A landscape with many peaks, sampled at points; each row gives a point and its height.
A climber steps from a point to the highest of its 2 nearest points, and stops where none of them is higher. Distance is the straight distance between rows; heights are no part of it.
Z_235 (h 361): [-28  23 -27  -7  35 -32  17  -3  15   2 -12 -17  -4  -3   3   0 -40 -44
  -5  34  16  27  -8  18  26  24 -19 -22  10 -30  -9  -6  29  16   6]
Z_842 (h 582): [ -1   3  10  20  54 -29  20 -17  18   2 -47   0  27  31  58 -35 -47  31
   2 -30  26 -14 -26 -19  12  -3  11 -34  -9 -36  -4   8  29  21   9]
Z_531 (h 87): [  1 -31   1 -27 -44  23  14 -34  24  19  -7 -12  19 -17 -21  54 -18  19
   3 -18  -8 -43  23  10  -3 -13  11  11  16   6  -8 -22 -26  -5  -5]
Z_992 (h 411): [ 17  14  14  20   8  17  16  20  18   3   5  15 -23   3  13 -18  41  -9
   9  26   8   7  -3   2   7  -3   2  -6 -23  -7  25  26  13  25   8]
Z_189 (h 557): [ 11  20  -9   1   2  -6   3 -40  23 -16 -34  24  18 -26  19  13  -3  28
 -43   7  11 -30   7 -23  -8  36 -19  -3  13 -30  12   1  32 -15 -24]
Z_778 (h 556): [  4 -29  -3 -10 -20  41 -17  11 -32 -27   1  -8  -5  -6 -12 -17  32  27
 -12 -12  -5  14  17 -14  18   6 -16  18  38  42 -21  21 -11 -22 -32]
Z_499 (h 398): [ 32 -18  -8  -4 -40  26 -31  -5  13 -41  11  18  -8  11  -2 -23  45  29
 -11  13  -9 -17 -24 -21  22  29  25  -3   2  -4  11  33  -5  -3   6]
Z_462 (h 464): [ -1  28  -5  56   6 -39   8  17 -54  -2  23   5   5   8  -3 -18   4 -13
   5  10   9  18  15  17 -13   2 -16   7 -14  -7   0  21  -9   2  -2]
Z_835 (h 678): [ 16 -43  33  -1   9  24 -26  15  34  51  -3  -3  -5 -12  14 -26  -8 -14
  12  40  18 -29 -47   3   1   3   5   3  17 -33 -12 -61 -20 -21  37]
Z_545 (h 255): [ 14  -5  14 -13 -13 -12  14   4 -13   5   0  -9 -20   6   6  15   1  15
 -18 -19  42 -23  16  43 -32 -35 -12  -9   1  22  -7 -23 -13 -10  -7]
Z_369 (h 234): [ 32   9 -12 -18 -41  27  18   1   7 -35  25   5  23  18   5   9 -13  12
 -16   3 -16 -20 -24  33  20   2  32 -30  18  20  23  14 -16   8  -3]
Z_615 (h 627): [  2  11 -25   6 -13  29   4 -29  -3   2  -6  -8  -2   4 -16  15  26  -6
  -8  21  -3  -8 -28  -1   0  16 -16  12 -10  12  23 -10 -41 -10  16]
Z_564 (h 511): [ 15  -3   4 -16 -57   8  27 -16  29  -9 -13  24 -14 -21   3  44  20  48
  -9  -7 -20  -7  34   6  -2  -6  23 -21  -4  16   7  14  21 -10 -18]
Z_86 (h 179): [ -1  -3  28   0  16  -4 -14  12  15  17  -9 -19 -14  -8 -17  15   1 -21
  13  -5 -22   6 -17  -1 -26 -16  12   7 -14   8  -3 -49 -19 -16   4]
Z_289 (h 193): [-10  13   4  36  -5 -13  17  11  -9   9 -10 -28 -39  -6 -29  30   3 -34
  16  -2 -21  36  -1  10 -12  -7  -2   5 -16  14  -1 -23  -6 -17   5]
Z_676 (h 712): [  4  18  -7  39  50  -6 -13 -12   3  -1 -14 -30  -5  33  11 -13 -14 -20
   0   8  33   3 -53  -1   1   0  -8 -28 -32  -1   9 -26 -22  10  21]
Z_160 (h 105): [  2 -19  12 -31 -21  13  -2 -31  14  17 -24 -12 -18  -6 -20  14 -11  24
 -17 -23  -9 -41  34 -11 -16   0  -7  47   6   2 -12 -14 -16   1  -3]
Z_707 (h 419): [  4   8  52  35  17 -19  24   5   5  43 -16  28   1  -9  26 -19  -3  11
  -8  18  13  -9  22  14 -46 -38  -2 -14 -28  -4  13 -14  27  -8  -4]
Z_13 (h 572): [ 26  24 -17  -3 -18  37  25 -15  21 -10  -1   4 -33  14 -38  13   3   8
 -45  28 -12  -6 -10 -30  -2  28 -37  11 -10  10  16  11  -8  -7   0]
Z_490 (h 306): [ 18  16  -1   9 -24 -12   6   3  20 -10 -20  10 -17  17   0  -9 -35  -6
  12   3 -14  -2 -45  13  14  29  29 -27   0 -42  -4 -19 -10   1  26]
Z_380 (h 354): [ 18  24   4  16  -3 -29   1 -23   0   3 -41   9  -1 -10  16 -40 -18  -9
  -3  20 -14  -4   6  29   0  35  -2  31  33 -39  16 -12  18  14  27]
Z_361 (h 533): [ 26  17  -3 -10 -28 -31 -31 -10  19  -7  25  24 -13 -22 -15  22  23  -2
 -26  32  17 -23  18  -5 -28  27 -18 -11 -23 -39   9  -3  21 -14   0]
Z_637 (h 545): [-12   8  -1   1   7 -22   8 -20   0  -7 -17  14  38 -22  -5  40   5  35
 -16 -18 -11  17  46 -12 -26 -30 -18  -5   2  30  -9  17  23  -2 -28]
Z_34 (h 444): [  6   4   1  -3  -2  35  15  38  16  -2  27  16 -10 -14  -6  -7  39 -25
  -3  43 -17  22  -7  -7  19  13 -23 -10  -4  -2  18   2  12 -23   1]
Z_991 (h 364): [-44  26 -13  -6  53 -27  11  10  -7  15  -3  -3 -21 -18  39 -51 -47 -41
 -11  37 -11  44 -13   7  12  18   0   4  -2 -41 -15 -27  29  26   9]
Z_697 (h 499): [ -4   5  13  19  24 -45  18 -34 -16  49 -45   5  30  25  -5 -12 -47  18
   3  -9   1 -12  12   4 -14 -10 -16   7  16 -25  -9  -1   6  20  16]
Z_498 (h 490): [ 22  29  24  23 -32 -24  26 -22 -34  45   3  19 -12   2 -24 -10 -12  25
 -35  17 -24  -9  33   4 -71 -19 -19  24 -11  21  13 -13 -14  -1  14]
Z_481 (h 418): [ 34  -6 -10 -20 -51  46   0  29 -26 -29  36  29 -21   4  -6 -32  34  26
 -15  26 -10 -11 -17  -5  12  28   0   7  11   9   9  22 -17 -20   7]
Z_680 (h 220): [ 11  -5 -25  27 -43 -35 -12 -28 -13 -17   3 -30   3  25 -34  49  26  23
  23 -20   9   9  20  39   5 -10   6 -23   2  42   2  20  -3  -6  10]
Z_636 (h 331): [-18 -21 -14  38  24  -6  16 -14   3  17 -18 -25 -10  -6  37   0 -13 -26
  19  -9  36 -23   5 -22  32  26  17  12  -9 -53  -1  11  23  16 -11]
Z_62 (h 542): [ -2  -4  15   2  52  15  -9   4  42 -14 -28  12  40  19  58 -46 -10   8
  13 -23  12  -9 -25 -37  13  -1  34 -18 -19 -17   5  11  26  30   3]
Z_95 (h 282): [ 12 -27  26  -4 -11  29  12  -1  16  11   6   0  10  -7  26   5  18  29
  -7  -6  25 -35   2  21 -12 -37  20 -15  -4  22  10 -26 -11 -16 -16]
Z_648 (h 473): [ -7  -4   4 -13 -24  10 -33  11  -4 -18   7  26   4 -22  -9  -7  35  -1
   1  22 -24  18  -6  -5   1  14 -14   2  11  -5  -4 -30  12 -30  -2]
Z_805 (h 253): [  4   0   7 -19 -50 -19  14  -1  -1   5   5  18   4   3 -47  44  -7  21
   6  -5 -25   9  36  13 -18 -36  -9 -19   6  22 -24 -12  -2 -13  11]
Z_80 (h 396): [ 15   0 -11 -18  -3  43  26  32  -8   7  34  16  18   8   4 -44 -14 -18
 -23  42  13 -27 -19   2  30  23 -16  18  28 -21   2  22 -14   4   5]
Z_616 (h 288): [-17  -8  21 -46  45 -24 -28  36  23 -24 -14  -9  22  -1   7   9  -4 -21
 -12 -42   1  31   3 -24 -20 -31  16 -17  -6  29 -11 -25  40   2  -2]
Z_37 (h 492): [  3  18 -11  16 -16 -45 -24   5 -16 -16  17   8  -8  -8 -27  20  31 -14
  -6  24  16  12  19  13 -15   8 -21  -9 -10  -3   3   7   8  -2   2]
Z_355 (h 330): [  7   2  -2  20 -23  15  38  -6   6  31 -11  -7   6  -5  -1 -34 -63 -24
   0  40 -16 -16 -45   2  13  47   8  20  33 -46   6 -26 -16  -5  39]
Z_96 (h 446): [-11   7  -9 -23  18  -2 -18  -1 -10 -25   0  31  35   5  21  -6  18  21
   6 -11   9  -5   9  -1  10 -12  12  -5   7  10   5   7  -6  12  -5]
Z_211 (h 305): [-15  -8  17 -39  39 -17 -22  38  -4  -7  -8   3  -3   1 -10 -16  -2 -22
 -15 -17   4  28  25 -40 -15  -5 -14   8  -1   9 -23  -2  33  -6 -20]
Z_865 (h 630): [-22   7 -10   2  47 -16  43   1   3  18 -27  16   3  27  50 -18 -42  20
  -2 -14  33   0  -3 -18  34  10 -15 -36   8 -27 -13  38  30  17  -5]
Z_781 (h 458): [  9  31 -16  -4  -2 -48 -30  -4  -1 -52   4 -17   5 -12  -6  25  -2  -3
  -4 -23 -12   9   6  29  -6   3  19  20   1  20  -1   8   2  10 -12]
Z_799 (h 628): [ 18  21  -6 -12  -9  -9   8 -22  32 -15 -22  25  14  -9  -9  39   2  28
 -33   3   1  -1  33  -9  -7   8 -16 -22   4   0   7  29  30   3 -23]
Z_159 (h 402): [-36 -21 -13 -19  51  26 -15  41  13   3  21   6 -20 -11  25 -48   6 -28
  -7  26 -18  30 -43 -45  32  24 -15  10  -4 -13 -13  -3  26 -10 -14]
Z_524 (h 653): [-18 -11 -13  -6 -21  59  17  -4  21   8 -10   2 -33  -6  21   9  19  -9
  17  10   9 -15 -37  -6  43   7  -8   1  28   8  20 -23 -15 -19  14]
Z_31 (h 426): [ -4  -4 -12 -19 -40  40  16  23  -7  10  49  44  17   1   9  -2  -2 -15
   5  25  15 -33 -24  15  30  12  12 -19  17 -12   8   0 -23  -8  19]
Z_98 (h 280): [ 11   2  -2 -12 -59  -8  35  20 -15  14  -1  12  -3  16 -49  16  -3   3
  13  17   2   9  35  20   9   0 -17 -14  22  -1  -5  21   4  -2  38]
Z_677 (h 226): [  4  22   7  13 -16 -25  18   3 -18  15   4   7 -28  17 -36  27  -4  18
   8 -14 -17  21  24   5 -45 -47  -3   6 -24  30  -6   0 -19  12  17]
Z_163 (h 654): [ 11  32  -3  54  23 -40   6 -16 -10  -9 -12 -25  16  28  19  -2 -29   9
  22 -18   9  -1 -43  31  -5  -9   8 -40 -41 -17  11 -15 -17   3  17]
Z_302 (h 669): [ -1 -16 -19  21  28  18  -7 -16  25   5 -13 -40 -16  25  -8   1 -28 -20
  -9  16  35  -9 -61 -22  25  21 -16 -12   6 -11   3 -25 -14  -7  18]
Z_87 (h 406): [-12   4  19   1  28  11  15  16 -12  13   3  13  28 -15  15 -15 -11   5
 -22 -13 -21   1   9  -2 -32 -28  -1  36  -5  23  -2 -10  -3  -6 -37]
Z_125 (h 522): [-29 -13  -7 -32  20  55  -4  -2  -4 -19 -27 -10  -3 -11  19  25  21   6
   2 -44 -13  20  17 -12  44  -6 -10  -5  48  58  -5  21   6 -10 -37]
Z_996 (h 536): [  4  -1  -9 -27  14  -1 -35  17   7 -37  48  -5   4 -13  -5   2  10 -23
 -16 -10 -22  -3 -23 -20   5  31  18  16 -27 -15   4  12   9 -10 -32]
Z_77 (h 363): [ 33 -31   2  34 -73   5   0 -25   0  -3  28 -15   3   0 -31  24  23  27
  -3  24  14 -22  13   6 -25  -3  19 -13 -21  -2   2  -7 -16 -15   2]
Z_336 (h 304): [-15 -21   8   5  19  13 -22   3 -17   5   7 -41  -9  -8 -29  10   9 -12
 -28  -6  24  15  24 -45 -16   6 -60  14 -11  26 -29 -12  17 -39 -37]
Z_559 (h 493): [ 11  35  -8   1  -8 -22 -34   2 -10 -50  40   6  20 -26  -2   6  21   5
 -10   6 -38   9   1   2 -21  14  21  31 -19   3  14  19  -1  10 -20]
Z_563 (h 624): [-11  -6 -29   7  12  22   5 -18   9 -17 -25 -28 -14  37  12   3 -27   0
   9 -21  17 -15 -49   1  53  11   5 -21  27   9   8  -7 -18  -7   8]
Z_772 (h 252): [-11 -12 -31  21  -8  25  41  -4 -26   4 -20   4  -2  14  17   8 -13  25
  20 -24  -3  -2   7 -11  54  31  15   5  35   4 -12  68 -19   5  -9]
Z_945 (h 380): [  6  16  -9 -10  25   9  16  32  -7 -10  15  -9 -21  19  17 -31 -30 -28
 -20  23  17   7 -18  -1  33  14 -16   2   9 -20  -6  19   8   5 -12]
Z_850 (h 436): [ 10  17   0  38 -17  -1  38  20 -35 -15  17   0   5  12  -5  -8  -1   4
   8   3 -17  18  -8  21   3  -7  16  -8  -8  20   6  20 -22  -2  -3]
Z_611 (h 321): [ 24   4  17  14 -10 -13   5   7   4  44 -23   3  -1  17  -9 -32 -59 -15
   1  26 -16  -4 -45  17  -4  23  10 -17  22 -47 -13 -43 -20  -1  57]
Z_219 (h 374): [-20 -19 -17 -29 -14  24 -41  -7 -22 -26  22   7  -9  30 -14  11  33   6
  20 -39  -9  11  -4  -8  17 -11  26 -12   1  49  11  28 -23  14   1]
Z_133 (h 518): [  6 -13  -8 -22 -25  44 -28  -6  -9 -42  15 -12  10   5 -40  12  15  21
 -37 -19 -22  23  10 -32   4  -9 -19 -11  11  58 -21   6  -3 -24 -39]
Z_814 (h 348): [ 27  24  28  39 -32  -8  55   4  -5  45  -6   3 -14  10   3  -9 -27  11
  -1  12 -13 -20   5  24 -36  -7  17  -2 -20 -17  17   4 -13   2  17]
Z_650 (h 457): [ 23  14  47  37  -3  -5  25 -17   9  46  -2  10   8 -13  -9 -13  -5   8
 -35  29 -20 -10  19 -13 -61 -17  -3  26 -30   5  20  -9   8   5 -18]
Z_46 (h 410): [  2  22 -15   4  -2 -29  21  -6 -11 -30  -7 -18   9   8  16  42 -18  14
   8 -41  -4   0   0  42  20 -12  11 -22   5  22   5  22  10  -5 -18]
Z_904 (h 491): [ 24 -12  -4 -45 -38  12 -36  16  -8 -33  59   5  -3 -20 -37  -1  25  10
 -22  10 -40 -11   6 -25  -4  28   6  37 -17 -13  -2  20   0  -9 -21]
Z_123 (h 435): [-13  22   9  17  41 -17  22  21 -26  -6 -11  19  14  -7  32 -18   4  22
  16 -31 -17  31  25  14 -29 -50   4  20  -2  35  -4  26  -2  15 -33]
Z_575 (h 184): [-18  -9   3   9   2 -48 -22  20 -27 -25  -1 -10  -6  -3   4  20  32  24
  15 -44  19  27  60  -5 -23 -32   1  11   7  43 -24  45  28   7 -26]
Z_735 (h 603): [ 20   8  14  38  25 -36  -8 -10  20 -14 -18 -19  46  24  -7  -9 -32   8
   9   0 -10  10 -28   3 -15 -20  23 -32 -29 -11  -3  -8   5  19   2]
Z_688 (h 387): [-35 -40  -3 -23  42  22 -17  37  22  -5  -8  14   0 -12  42 -32   6 -16
 -11  -1   5  17  -4 -69  26  28   8  -4   8  -8 -23  15  52  -8 -28]
Z_9 (h 428): [  0  15 -22   7   6 -20 -31 -18 -45  -6  22   0  16  -4 -11 -31   1 -13
  11   3 -17 -10 -21  11 -17  21   4  57   0 -10  12  -9 -55  17  28]
Z_597 (h 388): [ -8  22  22  39  39 -19   1  35 -27  -1  20 -12 -23 -21  46 -55  -6 -33
  37  -9  -7  33 -19  27 -12 -22  12  16 -43 -13   2 -21  -3  10   3]
Z_817 (h 296): [-30 -15 -26  32 -39  12  28 -19 -36  21  -8  -7  16 -11 -27  27  12  15
  36 -15  -9  21  38   5  14  -8 -17   1  25  32 -17  17 -20 -20  -8]
Z_754 (h 365): [ 29   8  -1  -1   0   2  -9 -13  15  -5  -2  -8 -11 -13  -1 -36  15 -22
  -6  40 -16 -14  -6  11   0  45 -15  55  10 -54  24   7   4  11  34]
Z_264 (h 416): [ -8 -18   2 -14  26  32 -14  34  39  -1  29  27 -10 -14  16 -19  15 -26
  -4  46  -1   6 -49 -34  30  14 -15 -26  -6 -25  12 -17  32 -22  -5]
Z_90 (h 322): [-12 -33 -10  24 -48  10 -13 -34 -25   9   0 -11  -2   9 -48  36  20  21
  24 -15  -2   1  37 -20  -1  -8 -16   8  -7  21 -17  -1 -26  -7  13]
Z_608 (h 325): [-31 -14  -3 -31  29  16 -39   9  -4 -26  20   3  38 -33   6   9  43 -18
 -10  -3  -3  32  10 -26   1 -14 -16  -6   8  40   5   1  23 -23 -32]
Z_467 (h 510): [-18  -8  11 -15  50   6 -16  13  37   0  -7  17  16 -13  52 -36   1 -25
  22   5   4  -6 -20   8  17  -5  33  -2 -17 -28   7 -15  33  26  14]
Z_319 (h 208): [ 16  19  10  33 -13 -23  21   9 -26  15  -2 -33 -34  25 -41   9 -22 -15
  16  -5 -12  15   1  17 -29  -7   9  24 -31   0   4  -1 -31  15  33]
Z_89 (h 362): [-14   9 -10  22  17   3  17  17  -3 -23   7 -28   3   8  23  22 -26 -33
   7 -20   6   4 -28  21  34  -4  20 -39  -4  14   0  -6   7 -18 -29]
Z_263 (h 332): [ 33 -18   4   8 -57  27   1 -24  31   7  17 -11  20   1 -57  34   8  14
 -10  30 -15   1  10 -17 -12   2  -8 -25 -10  -2   0  -5  -3  -6  19]
Z_824 (h 244): [ 21  -3 -19  -9 -36   4 -39 -24  22 -34  17 -27   7  28 -35  41  24  -2
  -3  -3  -2  10   0  22  20   7   5 -47   8  34  21  24   3   3   9]
Z_624 (h 417): [-13  -7  10 -23 -28  20  -1  10  26 -25  -1  13 -14 -35  14  37  39  11
   1  -7 -13  13  42 -18  -2  -5   8 -20  -3  26   8   7  42 -21 -34]
Z_704 (h 300): [ 32 -25  -6 -38 -68  53 -22 -27  45  -7  34 -12   8   0 -42  34  13  -1
  -8  17  -7 -18  -4  -4  16   4   0 -27  13  10  14 -10 -23  -4  15]
Z_382 (h 355): [-43 -27 -28  -9  50 -17 -18  -6   4  -8 -16 -28   2 -18  42  -2   1 -31
   8 -13  48   2  12 -35  29  40  15  -2  -2 -27  -8  21  42  22 -20]
Z_594 (h 274): [-28 -21 -27   9  -6  48  28 -17 -28  12 -20   0  -1  -1 -22  13  10  16
  21 -22 -11  12  35 -30  27   7 -21  24  31  32 -25  52 -34   1 -21]
Z_607 (h 320): [-14  -9  -2  -8  29  -1 -27   2  -7  -1 -17 -22 -13  23 -38   4  -3 -19
 -11   1  13  33   7 -24   3 -11 -43   4   4  18 -21 -19  10  -2  -3]
Z_542 (h 169): [ -5  21  32   5  28 -46 -41  13 -14  14   8 -19 -10 -29  -2 -14  -5 -19
  10  -8 -40  18 -12   6 -52 -14  15  50 -10  -3  -4 -50 -18  -4   5]
Z_847 (h 526): [ 36  33   0  -7 -26   2  21  -1 -16  10  22  14 -13  15 -43   2  -7  14
 -35  27 -13  -7   4   3 -41   6 -21  12 -18   7   7   1 -28  -1  23]
Z_417 (h 409): [-25  14  12  24  46 -19  -3  27 -26 -14  15   0  16 -13  25 -21  10 -20
  36 -30  -9  39  -9  14 -20 -49  19   7 -34  27  -3 -10  -8   7 -22]
Z_682 (h 399): [ 30 -17   7  25 -48  -5   0  18  -9 -13  36 -16 -20  12 -13  11  13   3
  14   0  -2  -6  -4  18 -19 -12  39 -20 -35  16   5   6 -18  -4  -3]
Z_330 (h 259): [ 29  21  10 -16  -8  18   8  26  18 -25  36  -4  14  14   5  -5 -11 -21
   9   2 -25  -8 -36  38   5 -19  43 -16 -17  10  22  -5 -30  19   8]
Z_323 (h 385): [ 31  18  50  35   7 -23  17   9  15  47  -1  -3 -10 -13  20  -9 -17 -10
   3  13  20 -22 -10  25 -41 -17  18 -15 -36 -22   8 -40 -10  -8   8]
Z_773 (h 323): [ 19   6  -7  -8   9 -14 -36  -4  13   2  24 -20   6  22 -65   5  -1 -32
  -7  33  -5  13 -10 -18 -11  18 -29   8 -15 -18  -1   1 -10   9  29]
Z_401 (h 307): [-38  -1  -8 -18  66  15 -32  20  -4 -22  15   6  34 -30  46 -25  34 -32
  10 -18  -5  27 -11  -6  12 -18   9  13   3  23   8   0  15   8 -24]
Z_886 (h 670): [  6  21  -5  11  26  -4 -18 -33  -8   9 -26  -8  -4  10 -10 -11   9  -4
   0   6   7   4 -38   8 -11   2 -22  14  -6   7   7 -44 -41   7  39]
Z_444 (h 342): [ 15  10   6  16  21   0  29 -24  28  24 -43  -3  -3  -2  31 -44 -56  -7
  -8  28 -10 -16 -31  13  13  33   4  12  34 -61  18 -15  13  19  26]
Z_933 (h 347): [-20  -5 -10 -13  50 -15  -5  10  31  20   2 -32 -33   1   4  -5 -25 -53
  -3  33  31  19 -29 -11   9  20  -9 -29 -17 -38 -12 -31  21  15   8]
Z_557 (h 269): [ 31 -17  -3 -33 -22  20 -36 -24  34 -18  31 -42  14   5 -37  41  11   1
 -23  -7  -6 -14  -7   5  -5 -13  11 -13  -5  30  10  -8 -13   9 -11]
Z_810 (h 41): [-17  -3   3 -43   5 -32 -23 -16  20  -2 -34  -1 -15 -35   9  43  -5 -16
   6 -23   2 -22  27 -12 -18  15  17  25  -1 -31 -14 -24  26  -3   1]
Z_566 (h 592): [ 11   3  16 -34 -20  14 -12 -13  33  30  -4  48 -19 -28  -4   6  27   5
 -18  31   8 -32  14 -26 -27  15 -24   9 -16 -38   9 -18  14 -12  13]
Z_254 (h 312): [ 32 -13  25   9 -45  22  39 -10  14  31  -5   4 -25  -4  14   0  16  35
  -3  14  12 -38  10  26 -28 -14  19  10  -7   1  14 -12 -15 -12  11]
Z_950 (h 721): [ 11 -29  19   9 -14  53  10   2  43  41  -9 -19 -20   2  -2   3  -6 -13
  22  22  12 -27 -45  -9  17   3   9 -16  16  -7   8 -42 -34 -14  36]
Z_398 (h 67): [  0 -16  -7 -17 -17  -7  22 -20  14   8 -20   2  26   4  -3  25 -33   9
  15 -15  -3 -34  15  24  29   1  20   2  24 -25  -1   3  -4  11   1]
Z_461 (h 475): [ 20 -28 -11 -45 -51  27 -46  -4 -11 -23  60 -10  -1   7 -62  11  14  11
 -22   0 -23   4   6 -29  -2   8 -11  -2  -4  23 -16   6 -17 -17 -10]
Z_741 (h 162): [-14  30  21  19  29 -55 -35  14 -22   3   9  -1   4 -33  21 -40   6 -20
  22   0 -27  10  19  22 -42 -15   7  61  -9 -20   7 -10   9  24  15]
Z_588 (h 461): [-30 -24  -8 -13   2  24   4  24  -6  25  20  35  18  18   0 -13   7 -17
  31  17  26  -6  -9   8  30 -14  -1 -30  11 -12  -3  -5 -14   7  21]
Z_861 (h 230): [  5   5  -2   3 -11 -22  29   4 -24  23   5  -3 -12  38  -1  21 -33  28
  -7 -24  48 -41 -13  34   1 -14 -11 -39  -2  -5 -14 -12 -23 -20   5]
Z_561 (h 509): [ -2  23 -15  -6 -29  15 -22 -30  18 -26 -18  32  -4 -24  -1  20   7  21
 -24   9 -15 -11  -8 -29   1  32 -27  -3  13 -12  -1 -31   4 -31  -8]
Z_399 (h 468): [-15 -11  -1 -45  18  31  -5   0  22 -19 -23  -2  20 -22  17  14   6   0
 -23 -24  -4  -8  23 -14  15  -1   0  21  29  25  -9   4  19  -7 -38]
Z_797 (h 346): [ -3 -39 -12 -18 -47  26 -23 -13 -24   5  10   0 -27  27 -40   9  34   9
  26 -23   6  -8   2  -7   9  -3  12  -4  -1  24  -2   3 -37   6  28]
Z_12 (h 358): [-19   5  -2  11  22   4  11  22  -5  -3  17   2  -1   0  21   4 -22 -26
 -18  12  21  -5 -31 -17  12   8  -3 -21 -12  -8 -13 -18  12 -22 -37]
Z_4 (h 645): [ -7 -18  26 -30  18   4 -31   5  27  40   1  27  -9 -19   9 -28   4 -16
 -10  32  17 -19 -13 -15 -17  15 -27   5  -2 -45  -6 -46  11 -16  19]
Z_175 (h 147): [  5  20 -19  26 -10   6  54   6 -64   3  10  -3 -27   1  22 -12   7  32
  23 -51  -4   2  30  34 -17 -31  12  35  -3  29  -2  55 -44  21  -8]
Z_364 (h 450): [ 30 -14  -8 -32 -71  35   9  23   0  -3  55   9 -11 -24 -30  -7  23  -1
 -10  31 -20 -14  19   3   4  28  -1  28  10 -15   2  22  -9  -9  12]
Z_630 (h 586): [-31  -9 -19 -18   7  51   4  -7   5 -15 -29  -1 -20  22  27  13  19  -1
  18 -28   4   4 -27   4  53  -5   1 -25  41  35  21   6  -9  -8  -9]
Z_282 (h 472): [ -6  17  28   9  19 -47   9  -3  -6  39 -19  15  16  11  28 -43 -46  -7
  29  -7  -6 -12   9  31 -13 -11  21   2   3 -51  -8  -8  10  37  31]
Z_662 (h 429): [-12  -6  13 -17  29  10   4 -14   6   6 -25   6  44 -35  21  -9  -7  21
 -28 -11 -11 -20  40 -24 -18   3 -15  56  25   6  -6  -6  13   6 -46]
Z_555 (h 334): [  4 -14  -6 -22  47 -16 -35  18  16   0  23 -39 -10  12 -28  -8  -4 -46
 -15  24  27  10 -22 -34   4  20 -26  -4 -23 -27  -5  -1  18   5   5]
Z_424 (h 565): [-45   5 -27   8  35  -2  46   0  -5  24 -19  27  24  16  45  11 -12   7
  21  -8  29   9 -17   3  56 -11 -13 -63  19  -7  -8  24  22  -8 -13]
Z_789 (h 133): [  8   7 -13   9 -18   5  51 -23 -40  14  -9 -11 -11   4  -7   9  -8  51
  -2 -39  -8  -1  49  28 -16 -30 -14  42  22  47 -11  41 -35  11 -11]
Z_855 (h 313): [-15 -19  -7  30  30 -21  12  -1 -11  16 -18 -35   5  15   0 -14  -3 -30
  24  14  34  13  22  15  25   9  -2   9   3 -32   2  20  11  29   7]
Z_134 (h 443): [ -7  41  -2  31   8 -33   6  -9 -45  22  -3  26  20   2   2 -34  -4  -9
  10  20 -15   3  -2  20 -28  -2 -12  27  -9 -10  20  -8 -21  21  35]
Z_208 (h 120): [  9  -4  -7  -7 -26 -18   2 -37 -23   9 -17 -32 -17   0 -25  22  -6  32
   4 -37  10 -18  50  26 -21 -14 -14  59  16  19  -1  17 -26  10   0]
Z_290 (h 165): [ -4  14 -13  20  -8 -35  17   4 -48 -18  16   3 -24   1  11  23  21  39
  19 -42  14  11  58  23 -17 -34  15  18  -5  36  -2  64  -9  21 -16]
Z_47 (h 53): [ -7  -5   6  -4   6 -33  -4  -7   2  17 -30 -12  -8   6   6  20 -20   4
   9 -32  21 -29   4  19  -6   4  20   8  -4 -27 -11 -21   3   5   1]
Z_907 (h 500): [-50 -17 -19   4   3  15  29  -6 -23  25  -3  31  13  14  -1  25   1   0
  25  -2  21  14   1  11  38 -27 -31 -46  26  10 -11  -7  -8 -21   4]
Z_472 (h 379): [ 25  -6 -15  -3  -2  22 -31 -16  38 -29 -16   1  -7  -4  -6 -19  36  -4
  -9  35   5  -7 -26 -11  26  42 -16   8  14 -28  23  19  10   0  12]
Z_426 (h 481): [-12  -4  12  -8   9   4  24   4 -15  -5 -11  26  20 -24  22  22  12  56
  -1 -36 -25  21  50  -5 -33 -56  10  19  11  57 -16  28  12   4 -41]
Z_902 (h 412): [-12 -10   3 -21  21   6 -35  24  -4 -35   9   7  15  21  24  -6  24  -1
   8 -37  11   8 -10 -12  20 -15  27 -39  -4  37   7  33  11  14 -28]
Z_547 (h 360): [-22  -9  13 -27 -16  -8 -46  -1  22 -25   8   7  24 -37 -11  39  46  -1
  -1 -13 -10  34  43 -45 -22 -13  -8 -23 -10  31  -5  -5  45 -24 -17]
Z_859 (h 371): [-46 -24  -9  -3  49  -8  -5   7   2  10 -35   8 -15   4  27 -25  -1 -13
  13   2  16  28  13 -50  23  20  -1   4   9 -17 -26  19  35  20  -6]
Z_243 (h 480): [ -1  14  12 -29  37   9 -26   1  29 -15   5  32  16 -13  36 -25  20   1
   1  -8 -12 -22 -24  10  -6 -13  26  22 -22   4  18 -13  -2  22   5]
Z_48 (h 201): [  2 -20  -7   2 -24 -15 -20   7 -26 -29   0 -23 -22   9 -16  18  20  14
  18 -42  13  17  31  20   9 -10   2  -4  16  40 -10  26  11 -11 -13]
Z_434 (h 284): [ 33  35   5 -12 -14  -4  12  -2  31 -14  11  12  12   0  -8  10 -38 -12
   2   6 -22 -22 -26  24  -6  13  37  -2 -16 -31  14  -3 -17  22  13]
Z_127 (h 299): [  8  -2   3  17 -11 -36  13   5  -9  24 -15   7  -5  25 -35  -6   3  -7
  16  28  25   5  33  11  13   5 -13  -8  11 -30  -6  25  18  24  33]
Z_695 (h 538): [ -9   2   2  20  33 -37  21 -24  -9   7 -40   5  37  26  20   2 -39  47
  -9 -25  16  -3 -19   6   5 -17  -9 -32   3  -8 -13  -4  13 -10  -4]
Z_224 (h 376): [-18   6  21  27  26 -37   0  39 -27  18   6  -6 -29 -16  34 -59 -33 -35
  14  16  -6  26 -16  21  -4   1  19   5 -14 -45 -24 -36  17   0  11]

For each start below, name the point where the climber stops.
Z_810 -> Z_462
Z_861 -> Z_676
Z_47 -> Z_462
Z_90 -> Z_865

Call two points neighbours if one is among the 2 nearest of the other. Go from one point of each pair to the other, from neighbour to neighbour, staying as high as possible. Name the lowest point that can't be avoided.
Z_676 and Z_34 -> Z_992
Z_904 and Z_778 -> Z_461
Z_950 and Z_676 -> Z_630
